Points, in no order, along strands that fork and pass close to each other.
Points whose rows are less than 36.7 apart are linked; no others are. Some points are linked to none.
zup: [  2  12  -1  17   4   7   0  -2   9   0  -3  -7 -14  14  11  -9  -8 -12
  12  -2  17  -8  -7  -1 -27 -10  -4   1 -21   3]
vuse: [  9  22  -3 -30  16   6  -1 -16   7  13   9  29 -13  -2 -12  17   5  13
  -3 -15  11  -4  11   3  -2  -6  14   4  -6 -26]
Sukob: [  4  -4 -23  24 -23 -32  -5  12  -1 -18   3  -2  22  10 -25 -13   8 -30
  -2  -6 -16  10  11 -16  21   3   8  -4  11  25]
kirom: [ -8   9   5 -25  33  13   2  -3   9  -2  -9  -9   1   3  22  22   3  26
  12  -1   4   2  -6   4 -23  16 -17  -6 -21  -2]
Mital: [  8   4 -11   9   6  -4  14   5 -28 -16   2 -20  34  22  16   9  16  22
  -2 -21 -26  -4  -7  -9   9  29   6 -13   3   5]
rera: [-10   0  22 -13  -2   5   4  12   5   0  -3   8 -15 -37  -2   5  15  26
 -22 -18  -7   2  25   2  12  -9  -1  24   4 -10]
vut: [-18 -19  -1 -17   3   5  17   8 -17 -21   4 -20   8 -14  20   8  -4  28
   4  17 -25  -4  -6  -9   2  26  -6   3   3  21]
Nodep: [ -4 -19   6 -29   2  -1  -7  -3  -4  14   8  13  -6 -12 -15   9 -10 -16
  -4  17 -16   4   1  -9   9  14 -15  -6  32 -10]
Tuda: [-24  -9  23 -30  13  11   5   7   8   4  10  16 -19 -23 -13   5  -9  22
 -12 -13   4   2   8  -5   0 -17  -3  19  -7  -6]
vanon: [ -9 -19   2 -34  13   0  19   8   0  -2   4  -9   1   2  -3  18 -21  -1
  11  28  -2 -15 -16 -13 -17  13 -18 -13   5  -8]
vavol: [ 29  21  -6 -12  17   0  -2 -13   6  26   8   3   3  24  -1  18   8 -10
   4  -6  13  -9   1   6   2  14   9 -20   3 -20]
Gega: [  3 -17 -10 -29   7  -6  24   7  -3   1   7  -4   2   7  -3  14 -21 -14
  14  34  -4 -16 -14 -12 -16  10 -16 -15   7  -8]
sike: [ -1   7   9  24 -13  -3  -6  -2   3  -8  -3   4  -8  -1   0  -6  -6 -13
   5  -5  23   6   0   4   0 -23   7  16  -8   1]
nug: [-11  -6  15 -20   3  -5   2  -1   0   4  14  23 -21 -25 -22  -1  -4   5
 -17   3   0   9  10   8   2 -12  -2  16  12 -18]
fil: [-13  -2  24 -34   9  10   5   7   6   8  -3   2 -13 -21  -5  19  -1  13
 -13 -11 -10  -1  23  -9   0  -3 -14  10   8  -5]
misap: [-29 -10  20 -32  19  17   5   5   0  -3 -10 -19  -5  -9  10  12  -4  25
   4  11  -8  -1  -1  -6 -11  19 -17   0  -6   5]
pulor: [ 19  10  -1  33 -14   3  -9   6  12   0  -1 -13  24  16  15 -18  16   1
  -9 -19   3  -2  -7  -3  17  -8  20 -10  -6   7]
zazep: [ 20  13  -7  -1  12 -14 -11 -16  -4  13   9  18  -9  -4 -15  -1   3  -9
  -9  -3   3   9   9  20  13  -2  18   5  18 -28]
Sot: [  9   1 -12  10   3   3  12   5 -20  -7  -2 -20  32  21  21   5  19  24
  -9 -21 -17  -4  -7  -2   9  25   9 -15  -8   7]
leder: [ -6   6 -14  24  -7   7   3  11  -6  -4 -14 -15  20  -2  27 -12  -7  19
  13  11 -19  -4  -2  11 -28  12  -2  -3 -43  19]
sadu: [ 10  -5  -6  10  -4   0  -9  -8   0  14   4   6  14  -6 -12   3  17  -1
  -6 -10  -8   9   1   2  21  11   6  -7  25  -3]
vokun: [ -5  14 -24  29  -6  10  -4  10  -6  -8 -11 -15  16   8  26 -19 -10  11
   7   3 -22  -5  -5  13 -30   9   5  -9 -36  22]
Rek: [ -9 -12   1  -1   0  11   7  -1   2  -4  -7 -12   4  -1  11  13   2   6
  -1   8   6   0  -7  -4   0  13  -8  -2   3   7]
dulop: [-18 -28  16 -10  -9  -2   4   6   3  -5  -3  -4  -1  -3 -10   8 -22  -9
   3  23   7   1  -9  -5   2  -4 -17  -2  17   1]
Vab: [-15  -3  18  36 -13   3 -11  -2   2 -14 -16 -11  -1  -4  23 -21   1  15
  12  -1  18   7   6  10   2  -7  -3  14 -30  27]
rovi: [ -2   0  10  13  -8 -15 -10  -9   1 -15   1  12  -5 -27 -20 -17  27  10
 -17 -10   2  16   6  16  15 -12  15  20  23  -8]
bemuv: [ -7   3   1   4  -4  -2  -1 -13  -5  -8   1  22  -9 -24 -18 -15  20  13
 -17 -11  15   2  -1  15  11 -14  24  20  -6 -27]
senel: [-10 -15  -8  13  -9   9   3   6  -1  -7  -2 -19  -3  10   3 -15 -15 -12
  10  20   3  -3 -12  -3 -22 -14 -12   1 -13  14]
sogo: [ 11 -21 -21   3 -12 -19  -4   2  -5  -5   9  11  14   0 -16  -2  -6 -32
  -1  19  -8  11   1 -13  19  -1  -9  -8  18   9]
Bidal: [  2  -4 -24  30 -30 -23  -8  16   8 -15   1  -7  22   7 -23 -20  11 -25
  -4  -8 -10  10   7  -9  19  -8  12  -2   6  27]
zupeg: [-13   1  -4  17  -3   8   6   9   0   2 -13 -12  16  -8  24  -9 -11  20
  21  17 -13  -1  -5   7 -33  12 -12   4 -52  19]
zok: [  1  -2 -14   9   5  -6  17   6 -26 -21  -3 -22  25   4  22  10   9  23
   5  -6 -23  -3  -6  -6   4  28   5  -7   3  16]
litu: [-14 -36  -5  -2 -18 -12  12  11 -10 -29  -1 -19  10   0  -3  -9 -23  -3
  12  28 -13  -8  -9 -12  -5 -12 -11   4  10  25]
guvus: [-14 -18  15 -28  12  -1  10   4   5   3  -3  -3  -5   3 -12  17 -25  -6
   9  23   9  -6  -9  -9 -12   4 -18 -12  11  -8]
pibug: [ -6  -9   3  16  -7   7   3   3   5  -3  -4 -13  -8   8   5  -8 -11 -12
  10  11  12   0  -6  -2 -13 -14 -13   4 -10  10]
gipu: [  0  -1  10  10  -6  -4  -6  -8   4   1   3   9  -1 -11  -9   7   3  -6
  -5   2  12  15   1   8   8  -5   5   7  17  -5]
faro: [ 17 -17 -25  -6   8 -15 -12  -6  -7  10  14  17   3   0 -14   5  -8 -30
  -5  18  -8   9  -1  -7  24  11 -11  -9  25 -10]
piz: [ 11  13 -36  19 -13  -6  -7   6  -5  -8   7  -1   3  27 -16 -21  -3 -32
   0   7 -13   0  -4  -3  -6  -9  10 -27   8  22]
Vif: [ -8 -35  -4  -6 -19 -22   7   6  -6 -30  13   0  15  -6  -9   1 -11 -11
   2  17 -16   5  -6 -20  14   4  -9   0  25  24]
mol: [ 24  24 -17  20  -4   9  -3   6   9  11   3  -7   4  27  13 -19   4 -13
   2  -8   1 -19  -9   3 -16  -2  11 -24 -12  -3]
fisid: [-25 -16  13 -25   5  22   5   3  -5  -3  -7 -20  -1 -17  13   6   6  23
  -1   4 -21  -9   6 -13   6  23 -15   5   6  11]
dule: [ 23  34   4  10  -1  -6  -8 -10   3   8  -3  12   5  16   4  -6  -1 -12
  -3 -16  21 -10   1   4   4 -11  31  -2 -15 -25]
defe: [  2  -1   6  11  -6   2   4   0   8   2  -2  -5 -10   8   2   1  -9 -17
   9   9  16   2  -2  -2 -10 -13  -8   2  -3   2]
lole: [ -1  23  -1   9   5  -1  -1 -10   2  -2  -3  17 -19  15  -1 -12 -17 -20
   9 -13  25 -14  -7  -3 -22 -23   8   8 -30  -2]
zakup: [ 20  13   4  -2   4  13  -2 -10   3  20   5  -8  15  24  10  11  22  10
  -9 -25   0  -8  -5   6   7  16  13 -12   2 -12]
bur: [ -8  -4   4  -8  22   3  12   8   9   3 -10 -14  -3   7  12   4 -21   6
  23  14   5  -3 -17  -3 -34  -3 -24   1 -28   0]
revo: [-34 -17  27 -25  14  10   3   6   6  -1   6  12 -19 -20  -7   3 -20  27
  -7 -11  12   4   0  -1   1 -17   0  17 -15   7]
tuvi: [-19 -13  11  -1  -3  17  -2  -5   2  -3 -11 -13   0  -9  12   9   6  17
  -6   2  -1   8   0  -2   8  13  -5   4   8  12]
gul: [ 17   7 -13  22 -12   2  -7   2   6   8   3  -3  -1  10  -3  -8   1 -25
   6   5  10  -3   2  -1   1 -13   5 -12   4   3]
tuni: [  7  23   4  11   2  -4   0  -9   3  -1  -5  16 -11   9   4   0  -9 -10
   3 -14  27 -10   0  -2  -9 -16  14   7 -25  -9]
Vema: [-13   5  17 -31  14  15   4  -4   9   5   0   8 -16  -8  -3  20  -2  17
 -10 -10   0   2  14  -7  -9  -2  -7   8   0  -2]
mivu: [-15  -6  12  -3  21   0   9   9   5   5 -12 -12  -2   4  14  -5 -24  13
  28  15   2   0 -16   3 -34  -3 -23   5 -40  10]
gakig: [-13   2  13  26 -11  -6  -9  -6  -1 -17  -4   4   1 -19   0  -4  10  13
 -11 -14  17  17   0  12  14 -15  18  25   4   0]
doko: [-29 -23  31  10  -8  -6   2   8   0 -10 -11  -8 -14  -3   6  -7 -23  14
  11   5  19  13  -5   8   5 -18  -9  20 -17  24]
Kas: [ 25  18  -5  32 -18   2 -10   7  13   2   4  -6  19  20   8 -26  15 -11
  -6 -16   0  -3  -8  -4  16 -13  22 -14  -5   4]
zepa: [ 18  17 -13  31 -21   1 -16   6  11   2   5  -1   9  18  -1 -27   9 -18
   2  -9   1  -4  -5   0   8 -17  19 -15  -1   7]
vus: [  0   1 -20  -8  11   7  13   8 -10  -3  -6 -17  21   6  27  22   8  23
   6  -2 -15 -10 -10   3  -8  32   0  -8 -18   2]
sino: [ -9 -12  17 -19  -5   8  -3   7  -1   9  -7   1  -4 -28  -3   9  11   2
 -10  -7 -23   0  15 -13  13  10 -17   7  25  -1]
Feli: [  9   6  -2  -6   9 -13  -7 -14  -3   6  12  23 -15 -14 -18   0   0  -7
 -11   6   5  13   8  16   9  -5  10  11  19 -23]
Pive: [ 20   7   7   1   4 -16  -7  -7  -2  10   1  13  -5 -16 -15 -15  28  11
 -14 -17 -16   9  14  17  21   0  12   8  28 -25]
goz: [  7   3  10  35 -13   3 -17  -2  11  -5  -5 -12  20   4  16 -12  15  11
  -7 -20   9   6  -4   4  21  -7  23   4  -2   7]
Dubo: [  9  13   4  -9   8  -8   3 -11   3   9   9  20 -13   2 -10  12 -12 -13
   0   6  21   6   4   5  -1  -8   6   4   1 -18]
nila: [ 10  17  -8  10  11   7   3   1  12   6  -1  -8  -8  17  11  -3  -5 -14
  14  -1  15 -13  -6  -1 -32  -3  -6  -9 -20  -4]
libog: [-14  -1   3  16  -9  -4  -3 -10  -7 -18  -4  20  -6 -26 -16 -18  18  10
 -17 -13  26   6  -9  16  16 -21  24  26 -15 -18]
duv: [ 20  15  -7 -15  17   0   0 -13   7  22   4   7  -4  15  -5  21   1 -13
   3   3  13  -4   4   4  -2  12   2 -16   7 -16]
kado: [  6  13   5 -13  13  -5   9 -12   6   4   7  21 -14   7  -6  14 -15  -9
   6  -1  29   0   0  -3  -8 -13   3   4 -15 -11]
nikol: [ -9  12  11 -26  22  13   3 -10  10   1  -1   4 -12   3   6  24   1  21
  -3 -12   9   0   5  -3 -14   3  -5   1  -6  -2]
lof: [ 12  -2   0  -8  -3   3  -5   2  -5  22  -1   8   6 -10 -12   8  25   7
  -5 -17 -24  -3  12  -7  25  18  -8  -6  27 -11]
genel: [  2  -9  -7   9  -5   7   5  -2   1  -1  -5  -9  12   2   9  10   9   3
  -4   1   4  -1  -5  -2   8  11   0 -10   7   7]
Zupek: [-10  13   1  41 -11  11 -19  -1   5 -12 -10 -11   0  10  22 -36   0   9
  11  -9  11  -8  -3  10 -11  -6   5   3 -28  21]
Geza: [ 13  13 -18  25 -14   7 -12   3   7   2   4  -4  -3  17  -1 -20   3 -23
   4   2   6  -8  -4   0  -8 -16  10 -17  -1   9]
libir: [ 22  14   1  -1   7 -13  -9 -14  -3  13   6  14  -4  -7 -15 -10  18   4
 -11 -15  -8   7  10  20  18   0  21   6  22 -29]
zisa: [  5  10   1  16 -16 -15 -14  -1  -5  -9   7  14 -13  -4 -22 -23 -12 -33
   8   8  19  12   1  10   0 -36   4  20   0  -5]
pef: [-23 -15  18   5  10  -3   7   9   0   2 -16 -15  -3   0  11 -15 -23  16
  28  17   3   2 -14   8 -31  -4 -20   7 -41  20]
Repub: [ 11  -1   0  19  -7   2  -9  -7   6   9   2  -1  18   1  -2   1  17   1
  -7 -13   3   7  -3   4  18   3  15  -5  15  -2]
rof: [  8   1 -31  18 -21  -7  -9   5   0 -11   7  -2   7  16 -19 -20  -3 -35
   1   9  -8   4   1  -6  -1 -16   5 -16   7  26]
lusu: [-38 -16  32 -20  13   3   4   4   2  -4  -4   0 -17  -9   4   5 -22  32
  -3  -4  10  10   2   2  -3  -5  -6  11 -18  19]
gok: [-11   1  14  39 -16   0 -17  -1   3 -16 -14  -8   1  -5  16 -15   2   9
   5 -10  21  10   4   6  10 -16   8  20 -17  19]
mude: [  0  16   5 -19   5  10   0  -8   8   9   0  21 -10 -12  -4   9  15  27
 -10 -27   3  -9  13   2   3  -8  17  15  -8 -22]
nopuz: [  2 -19 -23  14 -20 -37  -6   7  -3 -18   8   6  21   1 -25  -8   4 -31
  -2   6 -14  15   8 -18  24   7   0   1  15  19]
nol: [-23  -8  16   5  -8  -2  -1  -3  -3 -15   6  16 -12 -26 -11  -5   5  17
 -17  -8  12  17   0  13   9 -19   8  30   3  -3]
lupo: [  0   1   7  37 -13   4 -15   0   8  -8 -10 -13  10   1  18 -12   7   7
   2  -9  16   3   2   3  11 -10  11   6  -9  14]
katis: [  2   1 -21  -4   9   5  18  12  -2  -1  -8 -16  13   3  25  17 -10   7
  16  14 -13  -8 -11  -3 -25  14  -9  -2 -29   0]
sof: [-18  -7  18 -25   8   5   6   4   7   3  13  24 -23 -30 -19  -3  -1  15
 -15  -7   6   2   6   1   3 -17   0  23  -4 -15]
gekog: [ -2   7  17 -13  -1   4   1   6   5   7  -7   8 -11 -26  -1  12  20  19
 -16 -21 -11   1  23   3  11  -1   0  15  12 -12]
sele: [ -5  -7 -12  -4  11   5  16  10   3   0  -8 -17   5   6  16   6 -15   3
  16  21  -5  -7 -13  -5 -29   4 -18   0 -26   0]
vuri: [ -8  -6  -7 -31  12  18  13   2  -5   3   2 -12   2  -3  11  22  13  12
   2  -1 -18 -17  -2 -10  -3  29 -12  -8   8   2]
popub: [  2 -26  -6 -19  -6  -9   5  -2  -5   0   9   9   4   0 -10   8 -19 -22
   3  30  -3  -4  -6 -11   7   9 -15 -12  22  -2]
bem: [-11   2   8  21 -12 -10  -5  -5  -6 -21  -2  16  -4 -20  -9 -12   8   6
 -11 -10  24  13  -4  14  13 -24  18  28  -9  -8]
Salu: [ 25  13  -1  -2   5   6  -3 -10   3  23   5  -1  11  19   2  14  14  -2
  -3 -13   6  -7  -2   5   8  16  12 -17   5 -13]
kem: [  9 -10  -5 -14   1  -4 -11   1  -9  19   3  16  -3 -18 -14   3  18  -5
  -5  -4 -27   2  11  -9  23  19 -14  -5  33 -13]
Luz: [ -8   9   6 -11   1   5   1  -8   3   2   6  21 -15 -18  -9   8   8  18
 -13 -16   9   1   7   6   3  -8  15  19  -1 -16]
gab: [-20  -5  19 -10  20   6   7   1   6  -4 -12 -11  -6   0  18   8  -9  25
  11   9  12   8  -6   2 -16  10 -15   3 -25   9]
vitu: [ 30  23  -9  17  -4   3  -5   1   8  17   4  -3   2  26   8 -12   4 -18
   2  -6  10 -16  -4   1  -3  -4  15 -21  -6  -9]
zif: [  3   3 -21  -2   8   1  16  13 -10  -5  -9 -17  21   2  32  20  -4  18
  13   6 -20  -8  -8   1 -14  25  -1  -4 -28   5]
galof: [ 23  13  -7  18  -5  -7 -11  -5   5  11   5   5   1   5  -5  -4   1 -24
   5   5  13   3   3   6  10  -9  10  -5   9  -9]
les: [ -6   0 -14 -24  16  15   9   2  -4   2  -3 -16  10   4  18  24  18  23
   5  -5 -15 -14  -6  -1  -8  31  -7  -8  -6  -1]
keku: [  6  21   4 -29  12   8   0 -10  10  12   3  21 -12  -5  -5  19  13  21
  -5 -23   3  -9  16   1   0  -6  11   6  -5 -21]
gifo: [ 16 -10 -20 -16   9  -3  -5 -11 -11  19  12  16  -1   3 -12  14  -2 -20
  -3  12 -12   0   2  -8  18  24 -10 -13  25 -12]
Teke: [  7  -4  -1  13  -6  11  -2  -5   4   7  -3  -8  15   4   6   8  16   7
  -7 -10   4   1  -4   0  13  10   9  -7  10   4]
Divu: [-11 -13  -6  -3   2  -4  20   7 -22 -27   3 -20  15 -10  24  11  -1  26
   7  12 -26   1  -7  -6   2  27  -2   3   3  24]
Subup: [  1  -5   6  -5   2 -20  -8 -10  -5  -6  15  25 -19 -20 -24 -11  -1  -7
 -16  12   8  19   3  19  10 -14   4  16  17 -20]
kade: [ 22  19  -5  -4  12  -1   5  -8  11  16   1   1  -5  18   3  13  -2 -17
   9   5  21  -8   2   0 -12   3   0 -13  -6 -13]
bedi: [ 16   2 -12  13 -11  -8 -16  -2   4   7  10   6  -7   4 -18 -15 -12 -39
   8  19   9  11   4   4   5 -22  -5   0  11  -1]
bep: [  5  11   7 -13   1  -1   0  -5   3  10   4  18 -14 -22 -10   3  16  15
 -14 -16  -5   3  18   9   7  -5  12  15  12 -21]
goni: [ 16  19  -3  -1  15   2   7  -5  11   9  -1   1 -10  18   8   7  -5 -16
  14   1  22 -10  -1  -3 -26  -4  -4  -8 -13  -9]
vorot: [ 11  -9 -17  -3  -1  -1  19   0  -8  -1   1  -4   8   7   4  12  -1 -15
   1  16  -1  -9  -6  -9  -1  12  -7 -16   6   4]
Fizos: [-30  -9  21  -3  -4   7   0   1   0  -8   3  13 -17 -27  -4  -1  -1  25
 -15 -12   7  13   4   7   8 -15   4  32  -3   2]
gali: [-20 -24  21 -19   1  -6   3   6   3   2  -1   2  -8  -3 -17  14 -29  -7
   3  20  10  -1  -6  -4  -6  -2 -17  -6  17  -6]
puvu: [-31 -19  22 -21   9  12   5   6   0  -7 -10 -17  -3  -8   6   9 -13  20
   2  18  -1   1  -6  -7  -4  13 -15   1   0   8]
zutum: [ 11   5 -27  25 -24 -11 -12  10   8  -6   4  -3  14  11 -20 -22   8 -26
  -2  -1  -7   4   4  -6  12 -16  11 -13   4  22]
Dure: [ 13  10   7 -12   4  16   0  -7   3  25  -1 -10  12  22  10  14  32  21
  -6 -29 -13 -12   1   3  11  18   3  -8   4 -11]
lokab: [ 12  -6 -14  15 -16  -3  -6   2   4   0   3   1   3   4 -11  -8  -3 -31
   5  15   4   5   2  -4   5 -16  -4  -8   9   9]
Zaso: [  0   2   4 -14  24   3  15   2  11   4  -6  -9  -6  13   9  12 -15   0
  17  12  13  -2 -13  -5 -30  -2 -20  -5 -18  -6]
Pel: [-31 -12  24  -6   1  15  -3  -3   1  -4 -11 -12  -9 -13  12   6   0  25
  -6   1   0  13   7  -1   3   9  -8  11   1  14]
niba: [  8 -18  -9 -21   2  -6  17   0  -4   5   8   1   1   8  -7  10 -17 -23
   8  32   0 -11  -8 -10  -4   8 -16 -16  12  -4]
Tero: [  9   5  -2  11 -12  -9 -17  -2  -1   3  10   7 -13   4 -22 -20 -19 -39
  12  17  14  12   3   6  -2 -30  -4  10   6  -4]
vil: [-20   0  10 -31  28  16   4   2   3  -2 -10 -16   1  -4  18  20   1  28
  11   9  -6   1  -6  -2 -19  21 -18  -3 -18   2]
zaz: [-41 -18  35 -20   6  13  -1   6  -2  -2 -11 -11 -11 -16   4   4 -15  28
  -4   1  -3  10  10  -3   1   3 -12   9  -5  15]
duz: [  9   6   8 -12   0   5  -4   0   1  22  -4   8  -4 -11  -7  12  22   7
  -8 -19 -18  -2  15   1  16  13  -4  -1  24 -13]
Derar: [ -7  21   5  36  -9   6 -18  -5   3 -11 -11  -3  -9  13  15 -28  -7  -3
   7 -16  17 -10  -6   5 -11 -14  10  10 -26  12]
neper: [  8  14   8 -25  25   1  11 -11  10   4   5  14 -13  13  -1  21 -11  -4
   8   1  25   1  -1  -4 -19  -8  -6  -7 -10 -11]
lubod: [-23 -18   2 -26   6  16  11   7 -11 -11  -2 -21   4 -16  18   8   4  29
   2  12 -24  -9  -3  -9   1  29  -9   4   0  16]
fesig: [  3 -17   4  -8  -7 -12  -2   0   2  10   5   8  -6   4 -17   1 -25 -30
   7  29  10   6  -2   0   3 -12 -16  -3  17  -8]
Nor: [-13  -6  20 -27   3  11   1   3   4  10  -5   0 -11 -18  -6  15   2   4
  -9  -5 -14   1  15 -10   3   8 -16   6  20  -5]
Kema: [-23 -12   7  18  -5   6   3   9  -5  -1 -10 -16   6  -3  14 -20 -17  16
  24  22  -8   2 -12   9 -32   2 -17   6 -47  24]
paze: [  3  14   4   7  -5  -6  -4 -14  -4  -4   2  19  -3 -14 -12  -6  13   9
 -13 -14  12   5   3  15  10 -10  29  15   4 -24]
Mapel: [  7  16   3 -17  11   0   0 -14   5  12   8  21 -13  -2  -9  18  -2   0
  -4  -6  15   4   9   7  -3   0  11   4   5 -18]
Geti: [  9  -2   0  13  -4  13  -3  -5  -1   7  -3 -15  22  13  13   3  22  20
 -12 -22  -5  -2  -5   1  17  15  12 -10   3   3]
nof: [ 15 -14 -26   5 -10 -22   4   1  -9 -10   8   6  11   9 -15  -4  -9 -35
   4  17 -15   1   5 -16  13   0  -7 -13  15  14]
teg: [ 16 -18 -19   0  -5 -19 -11  -1  -1   7   8  11   4   0 -17  -5 -13 -38
   1  25  -3  11   1  -4  20  -6 -13  -5  20  -2]
Bazef: [-13 -26 -13   4 -17  -5   7  11 -14 -26   1 -23   7   8 -10 -15 -25 -10
  12  27 -13  -6 -14  -8 -21 -16  -9   2   3  24]
tevul: [ -2 -33  -5  -8 -17 -20  14   9 -10 -27   8  -8  11   1  -6  -1 -21 -14
  11  25 -15  -7  -8 -17  -1  -4 -12  -4  22  19]
dur: [ 15   9 -35  12  -7 -12   4   6 -16  -7   6  -3   5  22 -11 -12  -5 -35
   5   9 -18  -5   0 -11  -7  -3   3 -26  10  16]
minad: [-24 -25  17  -9  -1   4   6   7   1  -6  -7 -14  -2  -2   2   8 -18   6
   4  20   7   2 -10  -5  -1   1 -15   1   6   5]
vuta: [ -3  15   8  26  -1   1  -7  -5   6  -7 -11  -2  -8   9  18 -11  -7   1
   7 -14  24  -9   0   2 -10 -11   5  12 -26   6]
gerif: [ 31  23  -9  19  -5  -5 -12  -2   6  17   5   3   4  17   0 -13   1 -24
   4  -4   9  -6   2   3  12  -9  19 -16   4 -12]
zug: [ 11  24 -30  27  -8   2  -1  14  -4  -8  -2 -11  15  35  14 -23   1  -7
  -6 -13 -22  -5 -18   5 -20   0  15 -27 -10  12]
kabe: [ -8 -25   8 -25   0  -6  -5  -2  -2  10   7  10  -4  -7 -18   9 -20 -18
  -1  25  -4   4  -4  -5   5   7 -15  -8  28  -9]
Bute: [ -6 -10   9 -19   6 -14  -3  -4  -3   0  17  27 -27 -26 -27 -14  -3   1
 -19  13   4  10   7  14   7 -14  -1  17  12 -23]
Mim: [-12 -19 -15   7 -13   6   5   8  -7 -16   1 -20   1  11  -8 -16 -20 -17
   9  25  -7  -5 -15  -6 -24 -17 -11  -5  -6  17]
bod: [-22 -10  22 -22   2  19   2   6   0   4 -14 -17  -5 -20  10  11   8  19
  -6  -6 -18  -4  16 -12  10  14 -16  10   9   8]
zoko: [-20  -3  20  -6  -4   6   1   6   2  -5  -1  11 -17 -36  -2  -2  11  29
 -19 -17  -3   7  17   6  11 -12   3  30   1  -4]
fifut: [ 17  14   6 -21   7  -8   0   0   2  15   2  19 -16 -19 -12   4  18  10
 -13 -14 -12  -1  25  13  14   0   7   8  15 -28]
Vefe: [ 20  14   8 -18   6  -4  -5   1   1  26  -2  12  -6  -7  -9  11  22   6
  -7 -21 -20  -3  19   8  18  10   1  -2  20 -25]
bek: [-17  -5  13  11 -10  -9  -4  -7  -3 -21   4  13 -11 -31 -18 -16  20  15
 -20  -7   8  18   3  16  13 -19  11  29  12  -5]
Kisob: [  7  11   7 -21  28   1  14  -4  10   2  -1   4 -10  14   6  20 -12   0
  14   4  20  -1  -8  -4 -28  -6 -16  -7 -14  -8]
bok: [ -2   7   7  21 -17  -3 -11  -1  -3  -9   2   6 -15   0 -12 -16 -13 -24
  10  -2  21   7  -4   3  -6 -32   4  19  -9   5]
Dogus: [  3  -6  -9 -32   7  12  12   1  -8  11   8   1  -2  -2  -2  19  15   2
   2  -2 -23 -20   5 -15   6  30 -16 -13  18  -4]
mipe: [  5   2   8   6  -2 -15 -10  -9   0  -1   1  14  -7 -23 -17 -15  28   8
 -16 -10  -9  15  11  16  16  -5  12  13  30 -14]
roto: [ -8   4   3  36  -8   9 -10   2   4  -8 -13 -16   2   3  27 -26   1  13
  11   0  10  -3   2  10 -12   0  -3   3 -31  22]
Kifof: [ 28  33  -2   2   5 -10  -8 -13   0  14   4  15   2  14  -2  -1  -2 -13
  -3 -11  18  -5   3  11  11  -5  31  -3  -5 -32]
dadu: [-12  -8  23 -15  -3  10  -1  11   1   5 -15  -6  -2 -33   5  12  14  15
 -15 -14 -20   2  22  -9  18   8 -15  13  19   0]
Gaf: [ 24  22  -6   5   8 -12  -8 -14   0  12   7  15  -2   2  -8   1  -1 -14
  -4  -4  15   5   5  15  13  -5  26   3   8 -30]
doso: [ 10  -2  -4   7  -2  13   5  -2 -10   4   1 -17  29  22  14   3  27  25
 -14 -28 -17  -3  -4  -4  18  21   9 -13  -1   3]
Medi: [  1 -26 -13   2 -18 -34   2   3  -8 -26  15   7  16   0 -17  -2  -6 -26
   4  12 -19  10   2 -22  18   8  -7   1  24  23]
vodi: [ -6  11  10 -32  35  13   4  -7   7  -4  -3   2  -9   6  13  25  -2  24
   5  -8   8   1  -3   1 -23   4 -16  -6 -17  -2]
loz: [ -6  -1  12  17 -10  -4 -10  -6   2  -7   0   5   1 -16  -6   1   9   3
  -9  -5  11  18  -1  10  10 -10   9  17  16  -1]
Migo: [ -6   6  10  16   2   1   1  -5   4  -6  -5  -1 -17  10  11 -10 -16  -8
  10  -5  22  -3  -5   0 -17 -17  -3  14 -26  10]
los: [  3  19 -29  29  -5  -1  -2  15 -10 -16  -8 -18  16  24  14 -20   1  -6
   0  -9 -27  -3 -14   1 -21   1  12 -20  -8  21]
kidop: [ 16  30   4  14   1  -2  -5  -7   8   3  -5   5  -3  17  12  -4  -3  -9
   3 -17  24 -15  -1  -1 -10  -9  17  -1 -19 -13]
dof: [ 19  24 -28  24 -10   6  -2  10   3   0   4  -6   9  35  10 -25   3 -12
  -4  -9 -12 -11 -18   5 -18  -4  17 -32  -8   7]
Dozi: [ 33  11 -24   5   4  -4   9   3  -7  16   7  -1  14  25   0   4   4 -19
  -1   0  -1 -13  -1  -3   5  10   6 -32   0  -9]
tovat: [ 13  -1 -31   4  -7 -17   1   0 -16 -12   9  -1   4  19 -16 -14 -11 -41
   7  18 -19  -2   1 -14  -5  -3  -5 -19  15  19]
Vumuz: [  3  -2  -5  21   0   7   1   3   2  -3 -13 -21  18   8  29  -1  11  19
  -3  -5   4  -6  -3   7   1  14   4 -10 -19  10]
mil: [  2 -10   3 -24   1   1  -8  -2  -6  18   3  12  -6 -18 -12   9   7 -10
  -6   2 -23   1  10 -10  13  16 -15  -2  29 -10]
lumez: [-1  0 12  5 -3  0  2 -5  7  1  0  4 -7  0 -1 12 -7 -7 -1  3 19  9 -1  2
  0 -6 -2  6  6 -3]
Mup: [ 10   3  -9 -14   6  14   8  -3  -9  16   3 -10  16  22   5  18  27  17
  -4 -21 -16 -18  -3  -2   8  28   1 -18   4  -9]
leb: [ -5  13 -28  31  -8   3  -5  13  -9 -18 -10 -18  14  15  20 -22  -5   3
   3   1 -24   0 -11   8 -25   3  10 -13 -21  26]
boli: [ 12  -5 -13 -27   7   5  -1  -7 -10  21   9  12  -2   1 -11  18   9  -7
   0   0 -20 -11   7 -12  14  29 -13 -14  23  -9]

A fork is a point with three links, a tip a point with one. Leave the first point through the second and follow the links. Name the first fork or tip that comes.
mivu / pef -> gul
popub / kabe -> bep
minad / puvu -> Divu
vuta / Migo -> Mup
faro / gifo -> bur
Fizos / nol -> zazep

A fork is a point with three links. Follow the links from the first point to the second and name the forks in between, in order.
goz / zisa -> gul
sof / sadu -> Teke
fifut / rovi -> bep
kado / vitu -> bur
lusu / nol -> zazep
gekog / vus -> bep bur
Subup / fifut -> zazep bep

Follow the links from the first point to the second, and from the first to the third. Name the last point that the two ways share.
Pive / kidop / revo -> zazep
les / keku / leder -> bur
bedi / dof / Derar -> gul
mude / vanon / dule -> bep
tuni / rera / zaz -> zazep
gok / bok / dof -> gul
Vefe / keku / bek -> bep
vuri / mude / leder -> bur

Name the points in between on the shortest way along the links from the first point to the second, in order.
bedi / mol -> lokab gul galof gerif vitu
dof / zupeg -> zug los leb vokun leder
Salu / nila -> vavol duv kade goni
Gega / Luz -> niba popub kabe Nodep mil kem lof duz Vefe fifut bep
fisid / misap -> bod dadu sino Nor fil Vema nikol vodi kirom vil
